The views of a scene show one set of named points, each view turned or mirrored, shifted and resized as a whole, with a little noise and some points left out.

Scene 1
View 1
K_49: 25	-29	18	-21	4	30	14	-40	12	-19	7	-5	36	23	11	29	8	-9	12	-2	-13	18	34	10	-42	27	-19	25
K_16: 23	-47	-9	-10	5	17	32	-69	3	-26	19	-4	-1	2	6	47	20	-8	4	-25	-23	16	-6	33	-3	18	-32	26
K_507: -22	-29	73	2	-35	-3	19	-8	18	-11	-23	-6	63	47	4	-38	52	-48	11	21	-5	7	90	-7	-32	-58	-52	35
K_447: 13	-47	-5	-10	-1	17	35	-62	1	-23	14	-4	4	10	9	39	20	-11	7	-19	-23	14	-3	30	-5	8	-31	26
K_620: 18	-46	-7	-7	3	16	34	-69	2	-24	17	-6	-1	3	6	43	25	-11	4	-23	-22	12	-2	34	-1	11	-35	26
K_866: 36	-24	31	-15	5	30	11	-39	18	-18	5	-7	41	20	6	29	13	-11	8	4	-12	16	49	8	-45	27	-22	25
K_898: 53	-22	25	-11	12	31	10	-56	21	-19	14	-9	32	5	1	44	19	-6	-3	-6	-14	11	45	22	-35	38	-26	27
K_384: 16	-51	-4	6	-3	3	41	-80	5	-25	16	-7	-8	-6	-3	38	45	-19	-6	-28	-24	5	-2	46	19	-6	-50	34
K_329: 45	-17	55	4	-3	13	9	-48	29	-17	2	-13	48	10	-11	15	47	-25	-12	6	-11	0	79	19	-29	4	-48	34
K_380: 24	-37	2	-14	4	25	23	-53	6	-22	13	-5	17	14	10	39	12	-7	8	-12	-18	15	14	21	-22	21	-25	24
K_861: 36	-24	25	-21	7	35	9	-38	16	-18	6	-3	43	21	10	34	4	-6	11	1	-13	18	43	6	-50	38	-17	23
K_373: 61	-8	62	2	4	23	1	-44	35	-15	2	-14	56	9	-13	21	41	-20	-13	9	-7	3	93	14	-43	21	-40	31
K_571: 13	-33	27	-18	-5	23	19	-35	11	-19	1	-3	38	27	12	20	12	-15	15	2	-13	17	40	6	-38	10	-23	24
K_343: 15	-46	-17	-33	8	37	28	-49	-3	-22	15	0	13	23	24	52	-13	1	24	-16	-20	28	-16	14	-32	38	-6	17
K_941: -23	-40	54	12	-35	-13	31	-33	14	-15	-12	-7	36	31	-2	-28	66	-47	2	3	-12	3	61	12	-1	-67	-67	34
K_471: 14	-39	5	-20	0	27	23	-47	5	-21	8	-2	22	21	16	35	6	-10	16	-9	-16	22	14	14	-30	20	-19	22
View 2
K_49: -3	5	-5	1	-5	-12	-12	-10	-6	-3	-11	-4	-28	0	9	13	13	6	3	-17	-3	17	-3	-27	-23	13	-12	5
K_507: 20	-3	-4	16	7	16	-12	12	32	0	25	10	-50	7	-3	11	29	10	30	26	-7	-4	24	2	33	8	-28	-28
K_941: 13	-17	-11	21	17	15	-13	21	30	9	22	-7	-46	11	20	6	50	3	32	16	-4	-6	18	-7	16	-14	-26	-26
K_571: 1	3	-7	4	-2	-11	-12	-5	1	-2	-7	-4	-33	2	5	11	16	7	10	-11	-2	13	2	-23	-17	12	-15	-2
K_898: -9	7	3	1	0	-7	-14	-10	-12	-5	-13	3	-20	4	33	14	14	2	-6	-20	-1	28	-11	-29	-22	7	-7	16
K_620: -10	-15	-19	6	7	-16	-14	3	-8	8	-15	-26	-26	6	32	5	37	-4	9	-28	1	14	-5	-37	-46	-14	-10	5
K_343: -10	-4	-19	-2	-8	-32	-11	-11	-17	3	-26	-26	-29	-3	-2	5	15	3	6	-34	0	12	-6	-39	-57	10	-11	7
K_447: -10	-12	-18	5	4	-19	-14	1	-9	6	-18	-25	-26	3	25	6	30	-2	7	-30	0	15	-6	-37	-48	-7	-11	7
K_329: 1	5	8	9	8	12	-15	0	5	-6	6	15	-25	9	42	17	25	2	3	-1	-3	22	-2	-15	11	1	-12	5
K_16: -12	-14	-18	7	6	-18	-15	3	-11	8	-18	-28	-26	4	32	4	35	-3	7	-31	2	15	-8	-38	-49	-13	-11	7
K_471: -5	-3	-14	2	-3	-18	-12	-5	-7	2	-14	-16	-31	1	7	8	20	4	9	-23	-1	13	-2	-31	-37	6	-13	3
K_373: -2	12	14	4	2	9	-14	-9	-2	-9	1	20	-22	7	38	20	13	5	-4	-5	-3	30	-6	-18	7	11	-9	12
K_384: -11	-24	-21	13	15	-9	-16	14	-1	12	-10	-30	-25	9	49	2	51	-7	12	-26	3	12	-6	-36	-43	-29	-13	2
K_380: -6	-4	-12	3	0	-17	-13	-3	-8	2	-15	-15	-26	3	17	7	23	1	6	-24	0	16	-5	-33	-38	1	-12	5
View 3
K_861: 14	2	15	10	7	-18	-12	-8	2	12	13	-15	4	13	9	-12	-24	-9	-4	-21	4	13	5	0	-4	-8	8	19
K_343: 12	-1	3	7	29	-15	-2	-11	12	1	21	2	-6	-2	-8	-14	-39	-5	-6	-25	5	27	15	0	5	-6	10	2
K_620: 6	-8	13	13	28	-15	15	-7	9	10	19	-3	-1	-17	-7	-3	-39	-3	-3	-20	19	3	7	-8	-1	-14	-7	7
K_866: 11	1	18	10	4	-19	-11	-7	1	15	12	-17	6	11	13	-13	-22	-8	-3	-20	5	8	2	-1	-4	-10	8	18
K_49: 13	0	14	10	9	-18	-9	-8	2	11	14	-12	3	9	7	-12	-25	-8	-4	-21	5	11	6	0	-3	-9	6	18
K_898: 6	1	17	12	7	-20	-8	-7	3	17	15	-16	6	-1	13	-12	-22	-2	1	-21	2	-3	2	-11	-3	-14	10	8
K_571: 16	-2	16	10	9	-16	-5	-9	0	11	13	-14	4	13	6	-10	-26	-11	-6	-20	12	14	3	4	-5	-8	-1	25
K_447: 9	-7	12	13	26	-14	12	-8	9	8	18	-3	-2	-13	-7	-3	-38	-3	-4	-20	19	8	8	-4	-1	-13	-7	10
K_471: 13	-2	11	10	20	-15	-1	-9	6	7	17	-7	0	3	-2	-10	-32	-7	-4	-21	10	16	9	1	0	-8	3	14
K_384: 5	-14	18	16	30	-15	26	-6	7	12	18	-3	0	-26	-8	3	-39	-1	-1	-18	28	-8	4	-10	-5	-18	-19	11
K_16: 6	-7	11	12	28	-16	12	-8	10	8	21	-1	-2	-18	-7	-4	-37	1	-2	-21	15	4	8	-8	0	-14	-4	4
K_507: 31	-7	33	16	-8	-14	5	-5	-18	17	-3	-29	13	35	15	3	-19	-26	-13	-7	34	6	-10	19	-20	-7	-29	68
K_329: 11	-3	30	16	-5	-20	-2	-4	-7	25	6	-27	14	6	22	-5	-15	-8	0	-16	15	-15	-7	-7	-13	-17	-7	30
K_380: 10	-3	9	10	23	-16	2	-9	8	7	18	-5	-2	-5	-2	-9	-35	-4	-4	-23	9	13	8	-3	1	-10	3	9
View 4
K_861: 2	5	3	12	4	11	26	-14	16	19	18	-7	16	-21	-24	25	-24	-7	-9	-27	-1	-2	-5	-20	14	15	3	11
K_49: 4	1	3	15	-3	15	22	-12	17	17	25	-5	15	-18	-21	21	-19	-12	-8	-30	-1	-4	-1	-21	13	22	-1	8
K_866: 7	5	6	13	-2	16	23	-13	19	22	18	-8	18	-23	-25	21	-20	-7	-6	-25	-2	-3	-2	-23	12	20	3	15
K_571: -6	13	6	8	7	10	16	-7	14	16	26	-5	15	-29	-19	25	-17	-7	-12	-32	8	-4	-3	-16	11	8	5	10
K_373: 26	15	14	27	-21	34	13	-9	20	31	18	-8	19	-46	-38	3	-2	-2	7	-18	2	2	9	-47	-3	31	8	38
K_471: -10	0	0	9	5	7	19	-9	17	8	36	-1	12	-8	-14	28	-24	-18	-18	-38	4	-12	-3	-5	17	16	-3	-6
K_329: 16	18	16	23	-20	33	1	0	18	24	32	-2	17	-48	-32	2	4	-4	2	-25	12	-3	12	-42	-6	28	7	33
K_447: -16	-6	-2	11	-7	10	5	-3	19	-2	59	9	7	-4	-7	24	-14	-30	-22	-47	11	-20	6	-3	10	28	-8	-17
K_16: -13	-12	-4	13	-12	11	8	-5	22	-2	60	12	7	3	-7	24	-16	-35	-19	-47	7	-23	9	-5	11	36	-13	-21
K_898: 13	-5	1	20	-15	24	26	-15	21	18	25	-5	15	-12	-27	15	-16	-17	-2	-29	-7	-8	5	-28	10	38	-3	9
K_384: -16	-5	2	15	-21	17	-14	6	22	-6	83	19	4	-10	-7	12	2	-39	-20	-53	20	-28	21	-10	-2	43	-11	-20
K_941: -19	45	28	10	0	15	-37	22	9	8	64	7	11	-79	-12	9	20	1	-15	-42	49	-7	14	-23	-17	-10	17	25
K_380: -8	-5	-3	12	-3	11	17	-10	20	7	41	3	12	-8	-13	26	-19	-24	-16	-39	3	-13	2	-11	12	26	-6	-8
K_343: -17	-14	-11	5	10	-1	32	-16	19	4	34	0	8	13	-8	38	-36	-26	-22	-41	-4	-16	-9	7	27	19	-10	-23
K_620: -12	-13	-5	15	-15	14	4	-3	22	-4	68	12	5	4	-6	21	-11	-37	-20	-48	9	-24	13	-6	7	42	-13	-22
K_507: -12	54	32	6	14	13	-22	17	6	20	32	-5	18	-91	-20	13	12	20	-9	-30	42	7	-1	-28	-11	-29	29	44

Which points are out of place in each view (at most two, in the order of its rows)? Write - if all are in place.
view 1 -> K_861
view 2 -> K_447, K_373
view 3 -> K_380
view 4 -> K_49, K_620

Scene 2
View 1
K_141: -36	17	10	-51	-38	2	-3	14	-7	-5	-12	47	-4	49	-5	33	-64	58	24	-4	-9	35	20	23	-15	-42	8	9
K_344: -9	-24	-1	-20	-18	16	-8	14	-21	-22	-11	15	1	17	3	12	-5	9	37	-23	26	9	13	22	-16	14	-3	-25
K_342: -14	-22	18	-21	-9	-6	-28	26	-28	-26	25	30	-5	22	33	-11	-13	-5	29	-9	24	14	43	39	-17	-29	-2	-17
K_818: -14	4	-3	-41	-33	17	17	10	-9	6	-15	23	8	35	-8	37	-38	34	34	-34	11	28	-1	25	-19	4	13	-7
K_59: -11	-41	15	-8	-4	-3	-41	26	-32	-42	17	23	-8	12	32	-22	5	-13	32	-4	32	3	45	31	-13	-15	-14	-28
K_296: -13	-38	10	-10	-8	3	-35	21	-27	-39	6	20	-7	13	22	-15	6	-6	32	-5	32	3	38	26	-12	-6	-14	-28
K_423: 2	-20	20	-17	-4	-8	-16	28	-35	-13	40	20	1	20	48	-14	-7	-23	34	-30	32	17	36	47	-23	-19	8	-20
K_725: -6	-33	12	-14	-8	-2	-27	24	-31	-30	18	21	-3	16	31	-13	1	-12	33	-15	32	7	37	34	-16	-12	-5	-25
K_154: -7	-36	14	-10	-3	-5	-34	27	-33	-35	24	20	-6	13	36	-20	4	-18	32	-13	35	5	43	33	-14	-13	-8	-27
K_480: -6	-37	3	-12	-12	12	-18	18	-26	-29	-1	12	0	11	15	-3	9	-7	36	-21	33	4	22	24	-16	14	-7	-32
K_617: -21	-57	29	1	9	-21	-81	35	-42	-68	36	33	-22	9	54	-50	13	-25	26	24	34	-5	80	32	-6	-48	-30	-31
K_74: -9	-59	16	3	6	-6	-58	28	-38	-57	21	18	-13	4	40	-36	24	-30	32	2	43	-8	56	29	-11	-10	-23	-39
View 2
K_59: -2	9	-1	16	-10	10	-19	-2	-8	46	-16	-3	20	-19	-27	12	-25	-17	18	18	5	-42	-7	-25	7	9	-32	14
K_725: 6	-10	-4	20	-6	9	-13	-2	0	51	-8	4	17	-13	-20	4	-25	-17	21	5	11	-33	-19	-30	12	9	-37	10
K_296: 0	-8	3	27	-10	14	-8	-4	-7	43	-14	1	18	-7	-27	15	-20	-15	1	15	12	-39	-25	-33	12	0	-36	19
K_141: 58	17	-40	38	12	-35	12	-6	42	54	70	26	21	-73	-26	74	6	-4	0	-32	43	15	-64	16	34	-36	31	23
K_154: 0	-6	-1	18	-7	13	-16	-3	-5	49	-17	0	16	-13	-20	1	-29	-18	22	10	6	-39	-10	-31	11	12	-39	9
K_818: 54	-42	-28	52	10	-13	23	0	46	64	59	39	14	-35	-9	37	-3	-5	7	-46	52	13	-84	-17	41	-27	-13	13
K_423: 16	-10	-16	11	2	3	-22	2	10	66	-1	13	15	-28	-7	-15	-36	-19	54	-10	6	-25	-4	-26	17	21	-39	-9
K_74: -24	4	16	14	-17	24	-23	-5	-28	38	-47	-16	18	4	-34	0	-32	-20	6	39	-5	-60	8	-40	-1	17	-51	18
K_344: 22	-40	-4	45	-5	9	15	-2	16	52	14	20	14	-4	-17	20	-13	-9	-5	-12	37	-18	-59	-35	24	-13	-36	19
K_480: 7	-41	8	42	-11	20	10	-1	3	46	-5	11	14	10	-21	13	-16	-11	-7	1	29	-33	-50	-46	20	-7	-51	20
K_617: -31	56	10	-6	-18	16	-41	-8	-41	31	-51	-32	22	-21	-45	14	-33	-24	13	57	-21	-67	37	-19	-13	24	-25	22
View 3
K_344: 21	-5	16	9	7	-1	10	-12	17	-1	-2	1	28	-3	-15	8	19	-4	5	-8	20	-11	29	-23	21	-2	3	31
K_59: 9	7	11	0	7	-12	-2	-19	11	9	-14	1	5	1	-10	31	-1	-14	-12	5	22	-12	8	8	5	9	14	27
K_342: 8	6	11	-5	-3	-6	3	-3	12	11	-5	3	19	-1	-17	26	6	-12	-5	7	16	-6	2	-2	10	11	10	20
K_296: 12	3	14	3	10	-9	2	-20	11	6	-11	0	9	-1	-9	25	4	-11	-8	3	24	-10	16	0	9	7	11	29
K_480: 18	-1	10	10	12	-9	6	-20	20	0	-11	3	19	-1	-14	19	15	-8	-4	-6	21	-19	25	-14	16	-1	8	32
K_617: -3	17	14	-12	9	-18	-13	-32	-5	19	-22	-5	-19	3	4	49	-23	-20	-26	20	28	-4	-10	42	-11	21	25	25
K_141: 21	-7	40	-13	-17	26	15	24	-14	6	38	-11	50	-12	-12	-10	14	1	33	7	16	39	21	-30	24	13	-7	28
K_154: 7	7	8	-1	3	-13	1	-15	15	10	-15	5	10	1	-13	32	3	-15	-12	6	19	-14	4	5	6	10	12	22
K_818: 25	-10	21	2	-9	13	18	16	15	-1	20	2	54	-9	-25	-7	30	0	23	-5	13	6	29	-45	30	0	-7	27
K_423: 5	7	1	-5	-9	-11	5	4	25	13	-11	13	24	2	-27	32	11	-17	-8	8	10	-17	-8	-4	12	11	8	11
K_74: 5	10	7	2	16	-21	-6	-35	12	11	-25	2	-9	4	-4	42	-6	-17	-24	6	26	-20	6	21	0	8	20	29
View 4
K_74: -37	-56	7	16	22	53	10	-5	-28	-7	7	19	-18	-22	-53	55	68	28	12	-46	-30	15	33	36	-7	-74	-23	10
K_141: 31	100	-49	48	30	15	11	-1	-18	10	12	40	-25	23	-54	-7	13	-66	-45	-39	-6	-29	-11	-28	-5	18	14	-36
K_480: -13	-28	-29	27	10	27	24	7	-15	14	28	13	-33	-26	-21	8	54	-21	2	-35	-32	-8	8	5	1	-61	-26	-7
K_818: 24	49	-66	45	7	-8	20	13	-10	19	38	25	-37	-3	-14	-27	27	-71	-28	-21	-21	-32	-16	-33	7	-19	-10	-36
K_344: -1	-4	-41	31	9	19	27	10	-14	19	31	13	-37	-21	-20	-7	47	-36	-10	-35	-28	-14	-3	-6	4	-48	-21	-16
K_617: -41	-37	30	17	40	73	-4	-18	-37	-25	-18	34	-3	-4	-85	86	64	46	6	-56	-20	22	46	49	-17	-57	-8	13
K_59: -24	-25	-9	25	20	40	7	-3	-26	-3	9	25	-20	-14	-50	42	55	7	1	-41	-25	3	22	19	-6	-58	-17	-3
K_296: -18	-21	-13	24	20	39	16	3	-22	6	15	19	-26	-18	-43	28	54	-5	-1	-42	-27	-1	15	14	-6	-55	-20	-3
K_154: -26	-29	-16	28	14	29	-1	-3	-26	-9	11	30	-17	-11	-43	40	55	4	2	-31	-26	2	26	13	-3	-59	-17	-7
K_725: -21	-20	-21	31	14	25	2	-2	-23	-5	14	27	-20	-12	-38	35	50	-5	-2	-31	-25	-2	19	7	-3	-55	-18	-10
K_342: -17	-4	-25	35	17	20	-6	-4	-25	-10	15	35	-18	-3	-42	36	45	-7	-8	-29	-22	-5	20	3	-2	-46	-10	-14
View 5
K_344: 5	14	-21	24	1	9	-10	0	8	17	29	-30	-17	-13	-11	11	-12	-15	-6	18	-2	19	-6	-20	-2	-2	4	-15
K_141: 57	13	-32	26	22	16	50	20	1	2	27	-26	30	-31	46	-15	-9	2	50	14	2	3	10	-24	-13	-12	-9	-32
K_818: 40	19	-41	18	21	15	15	12	6	19	48	-33	-6	-33	34	4	-18	0	6	43	-5	8	0	-21	-7	-7	-5	-27
K_480: -5	7	-14	28	-10	3	-23	-6	8	10	18	-27	-18	-5	-34	10	-11	-20	-12	7	-1	20	-6	-20	2	3	8	-9
K_725: 7	-3	-15	29	-21	-2	-26	-4	11	-7	4	-22	9	0	-41	5	-12	-13	1	-3	0	13	0	-15	7	8	11	-11
K_296: -4	2	-5	32	-16	0	-17	-4	7	-2	2	-24	-1	1	-44	4	-6	-21	4	-12	2	19	-3	-19	2	6	8	-5
K_342: 19	-5	-19	29	-18	-4	-19	0	10	-10	3	-18	19	-3	-33	-1	-12	-8	10	-1	-2	7	3	-15	7	8	12	-14
K_154: -1	-6	-11	31	-24	-4	-31	-5	11	-6	2	-20	4	4	-53	6	-12	-17	-2	-8	-2	14	-2	-15	7	11	13	-7
K_423: 27	-13	-31	25	-25	-10	-40	-1	17	-17	5	-16	26	-3	-42	2	-20	3	-4	13	-7	0	5	-9	14	16	15	-15
K_617: -12	-19	16	46	-45	-16	-25	-10	10	-32	-41	-11	33	27	-88	-9	0	-28	30	-62	8	17	7	-16	7	14	17	0
K_59: -1	-5	-5	35	-25	-5	-23	-6	9	-8	-5	-21	7	7	-54	2	-8	-20	7	-18	2	16	1	-17	5	8	10	-7
View 6
K_141: -25	-7	-15	-18	-16	41	-52	-17	-23	13	-28	16	-27	-15	-3	1	-3	8	39	19	20	-24	-6	0	-11	-11	10	3
K_423: -5	-8	3	17	10	3	10	-19	6	5	-23	6	-15	-8	-3	6	9	1	-2	-14	6	-9	17	-1	8	-3	-17	-26
K_818: -25	-7	2	-2	4	41	-45	-1	-18	11	-24	-6	-23	-29	-28	-16	13	4	24	7	16	-11	6	1	-9	4	7	-3
K_725: -10	-8	2	11	10	4	4	-15	11	4	-14	1	0	2	2	12	16	-3	6	-11	0	3	20	0	7	-3	-21	-27
K_617: -5	-8	-12	4	2	-16	20	-29	28	2	-4	18	22	38	39	47	13	-8	12	-10	-9	9	19	0	13	-16	-35	-39
K_74: -9	-8	0	8	15	-8	12	-13	26	2	0	1	20	23	15	29	25	-11	9	-13	-10	16	25	3	11	-5	-31	-35
K_59: -11	-9	-2	5	9	2	0	-12	15	4	-8	3	8	11	8	21	19	-6	12	-8	-3	7	19	0	7	-4	-22	-28
K_154: -10	-7	1	10	11	3	3	-14	14	4	-12	2	3	6	4	16	17	-3	8	-10	-1	3	20	1	8	-4	-21	-29
K_296: -15	-7	-1	3	11	9	-9	-8	12	4	-7	-2	9	8	4	17	21	-6	16	-5	-2	10	19	2	4	-1	-19	-26
K_344: -20	-8	5	1	14	25	-26	2	1	5	-11	-10	-1	-10	-17	-2	24	-5	19	-1	3	6	18	3	-2	6	-8	-15
K_480: -18	-8	6	7	17	16	-14	-1	9	4	-7	-10	6	-2	-12	4	27	-6	14	-7	-1	11	22	2	2	5	-16	-23
K_342: -10	-7	-1	6	6	10	-3	-16	5	6	-17	6	-6	0	2	12	10	-1	11	-6	4	-6	14	0	4	-4	-16	-24

Which points are out of place in each view (at most two, in the order of its rows)? Write - if all are in place.
view 1 -> K_342
view 2 -> K_59, K_480
view 3 -> K_141
view 4 -> -
view 5 -> K_154
view 6 -> K_725

Scene 3
View 1
K_310: -27	2	-15	33	27	6	-22	-16	18	23	-47	-25	50	-4	18	18	-24	23	9	7	7	11	-21	-4	10	6	13	-27
K_749: 15	14	-9	-18	15	-12	-18	-12	-1	36	-4	-29	-1	-13	45	-8	-18	8	-15	-3	16	-12	10	20	-18	14	5	-39
K_630: -11	-3	3	17	17	-1	-2	-11	1	21	-11	-6	12	-16	33	-4	6	-4	7	6	1	1	-11	17	-8	19	4	-27
K_677: -13	0	-2	25	20	11	2	-24	5	27	-18	-7	28	-7	12	2	15	-8	11	5	-15	12	-10	14	1	2	5	-8
K_4: -24	-22	23	39	14	11	24	-7	-5	6	-8	26	11	-23	25	-6	42	-29	28	15	-16	13	-26	22	-1	22	-3	-6
K_992: 10	6	0	-3	13	0	0	-22	-4	33	5	-13	5	-10	29	-9	14	-14	-3	-1	-6	1	5	26	-17	6	2	-16
K_591: -31	-12	7	35	20	3	-2	-1	5	7	-27	4	23	-19	34	5	4	2	19	13	7	8	-27	12	2	24	2	-29
K_412: -13	-4	4	28	19	17	14	-31	1	28	-9	1	28	-9	4	-3	36	-23	15	6	-29	19	-11	20	-1	-2	2	7
K_233: -18	-6	3	14	18	-13	-18	11	1	9	-24	-8	6	-29	58	3	-22	18	5	9	34	-11	-18	10	-7	38	1	-55
K_369: -7	18	-27	19	26	14	-17	-42	17	46	-31	-40	52	10	-3	11	-8	4	-2	-5	-19	21	0	6	9	-22	18	-2
K_113: -16	-5	4	13	15	-11	-12	3	1	14	-18	-6	8	-23	51	0	-11	11	5	10	24	-8	-16	15	-9	32	-1	-46
K_652: -33	-9	-1	38	21	5	-5	-8	11	12	-35	-5	34	-14	25	9	-3	8	18	13	5	10	-26	8	8	18	6	-26
View 2
K_310: 27	-7	24	-8	5	-11	-19	-15	25	-11	-3	6	-30	16	23	14	-36	-17	14	8	23	-21	-10	5	-32	-36	27	-22
K_369: 14	8	53	29	14	-6	-39	-3	25	-32	1	19	-16	15	-5	-8	-62	-20	-2	10	6	-1	-1	5	-16	-51	18	-38
K_652: 24	1	0	-16	5	-4	-3	3	23	-9	-9	-4	-23	13	28	19	-19	-16	10	11	7	-9	-3	-2	-15	-31	20	-4
K_630: 13	-5	9	0	11	2	-12	14	15	-8	-22	-4	-22	5	24	12	-14	-10	0	-3	-1	24	3	-2	16	-19	17	0
K_113: 21	-27	7	-15	8	-5	-15	-3	16	6	-32	-12	-39	4	40	22	-3	0	2	-13	15	18	-4	2	11	-7	30	4
K_591: 23	-1	-8	-17	6	-1	3	11	20	-5	-14	-9	-22	11	32	22	-8	-13	8	6	5	0	-2	-2	-4	-22	20	4
K_749: 11	-33	33	14	15	-2	-40	1	9	0	-40	-2	-39	-3	26	9	-14	5	-13	-28	10	44	-2	5	34	-6	31	-3
K_992: 5	-5	28	24	16	5	-27	23	15	-15	-25	2	-21	2	13	2	-20	-6	-11	-11	-11	43	7	2	35	-18	16	-4
K_4: 14	25	-24	-9	7	10	22	47	17	-15	-7	-11	-4	12	21	15	2	-16	4	21	-24	23	10	-11	22	-25	4	15
K_233: 23	-28	8	-17	7	-7	-18	-10	15	7	-32	-9	-41	3	43	21	-4	-3	2	-15	20	11	-7	3	6	-9	34	3
View 3
K_630: 9	-50	-3	4	-22	1	-14	21	-10	-11	-22	39	22	18	-5	8	25	-21	45	14	-2	35	16	-5	-8	21	-16	-15
K_310: 11	-18	9	-16	-7	-54	7	-4	58	4	25	26	-11	43	-20	-17	25	-25	47	5	10	59	35	28	3	57	13	-8
K_369: 28	23	14	-52	-17	-78	47	7	6	0	1	23	-37	17	-22	-11	8	25	16	42	17	33	57	5	-7	21	12	10
K_412: 15	-2	-8	20	-45	6	8	49	2	-19	-29	31	11	2	1	26	10	24	31	31	6	11	45	-12	7	-31	3	32
K_652: 2	-48	-4	21	-15	-9	-18	10	56	-3	8	34	23	40	-9	0	32	-37	64	-7	-1	56	14	17	7	40	7	-9
K_4: -2	-40	-17	62	-46	57	-23	58	23	-19	-29	36	49	8	5	35	24	-6	55	7	-4	22	21	-9	18	-34	-2	22
K_677: 12	-14	-2	2	-32	-15	7	29	10	-12	-17	31	7	15	-3	11	19	5	34	25	6	24	38	-2	2	1	2	8
K_233: -1	-81	-2	0	2	-15	-31	2	5	-4	-9	44	30	35	-7	-9	36	-56	58	-6	-7	59	-4	6	-10	59	-20	-46
K_113: 0	-80	0	3	-2	-4	-30	6	-1	-6	-15	43	37	34	-4	-5	34	-53	57	-4	-9	55	-2	2	-10	51	-22	-43
K_992: 14	-42	-1	-14	-20	-7	-1	28	-61	-19	-45	45	17	3	-2	12	17	-4	25	32	0	21	17	-23	-20	8	-29	-21
K_591: 0	-49	-9	30	-23	5	-24	21	42	-7	-4	36	29	33	-3	7	31	-31	62	-3	-1	49	15	13	6	25	-1	-7
View 4
K_591: -28	9	-21	1	39	24	2	28	11	-36	-39	6	-16	-9	-9	-10	19	-3	-8	22	-24	10	5	-48	2	10	-12	43
K_412: -30	14	-38	-37	7	6	-25	38	34	7	-8	24	11	15	44	1	16	21	25	44	-24	-8	3	-27	-37	-10	11	2
K_630: -44	8	-27	-7	18	17	-23	12	16	-48	-37	-18	-22	4	8	-5	11	5	-6	31	-34	9	0	-37	-12	4	-7	11
K_652: -18	-4	-16	1	28	16	6	36	7	-26	-41	13	-8	-29	-6	0	10	1	-6	24	-40	11	-4	-40	-3	1	-11	54
K_233: -48	0	-12	19	30	19	-10	1	-7	-78	-53	-34	-40	-18	-25	-6	2	-10	-27	13	-43	21	-4	-46	12	8	-20	37
K_677: -29	5	-29	-23	3	4	-24	33	18	-15	-22	7	0	-5	25	3	5	13	9	39	-40	1	-4	-27	-26	-12	6	13
K_749: -75	-2	-22	9	-10	3	-55	-21	-14	-89	-43	-70	-42	-3	8	9	-17	4	-23	30	-64	16	-15	-19	-11	-10	-2	-16
K_113: -50	7	-17	14	29	21	-14	-2	-2	-78	-51	-31	-43	-7	-21	-8	8	-8	-24	16	-36	15	0	-46	8	12	-18	29
K_310: -12	-23	1	15	9	-1	4	41	-16	-32	-43	-1	-2	-60	-6	18	-12	-1	-16	32	-69	13	-24	-23	-5	-9	-7	63
View 5
K_652: 14	-15	23	16	11	-3	13	-17	-4	6	7	-19	-9	-8	9	23	-11	-24	6	-19	27	11	4	8	-24	9	1	4
K_412: 8	-7	11	5	8	10	26	-11	-19	10	9	-6	-22	-6	6	-1	-9	7	15	19	-8	16	-8	-17	8	14	-17	2
K_677: 8	-11	11	7	10	6	21	-12	-7	11	9	-8	-20	-6	3	2	-2	-8	10	7	9	16	-5	-5	-8	15	-2	5
K_630: 9	9	11	7	-2	-2	9	-4	-3	8	20	4	-14	-9	6	8	14	-5	8	0	6	22	-5	5	-14	3	-6	9
K_233: 11	8	16	15	-2	-16	-5	-5	15	8	22	-2	-3	-10	8	26	20	-29	0	-33	34	20	3	28	-42	-2	13	10
K_749: 3	19	-4	7	-4	-5	-1	4	26	18	26	9	-20	-7	-5	-1	55	-14	0	-3	23	32	-8	30	-36	9	25	20
K_992: 5	16	-1	3	-3	2	9	0	6	14	22	11	-21	-9	1	-5	33	4	6	14	0	27	-10	7	-11	8	1	11
K_310: 12	-25	17	20	22	-1	19	-23	8	15	-3	-32	-19	-5	0	16	-5	-36	1	-18	48	12	5	13	-33	25	25	8
K_591: 13	-3	24	15	4	-8	7	-12	-8	3	14	-8	-2	-10	12	26	-9	-21	7	-22	20	13	2	8	-23	0	-7	1
K_113: 10	17	12	13	-8	-15	-7	-1	17	9	28	6	-3	-9	8	23	32	-23	-1	-25	28	25	3	29	-40	-6	12	12
K_4: 14	5	26	6	-4	-6	10	-7	-27	-3	20	5	-2	-11	19	20	-20	4	17	-5	-14	13	-1	-13	4	-9	-37	-4
K_369: 5	-26	-3	11	28	18	36	-21	7	27	-6	-31	-43	-3	-11	-15	11	-16	7	22	31	18	-10	-3	-13	41	29	15

Which points are out of place in each view (at most two, in the order of its rows)? Write - if all are in place.
view 1 -> K_233
view 2 -> K_749
view 3 -> K_652
view 4 -> -
view 5 -> K_630, K_113
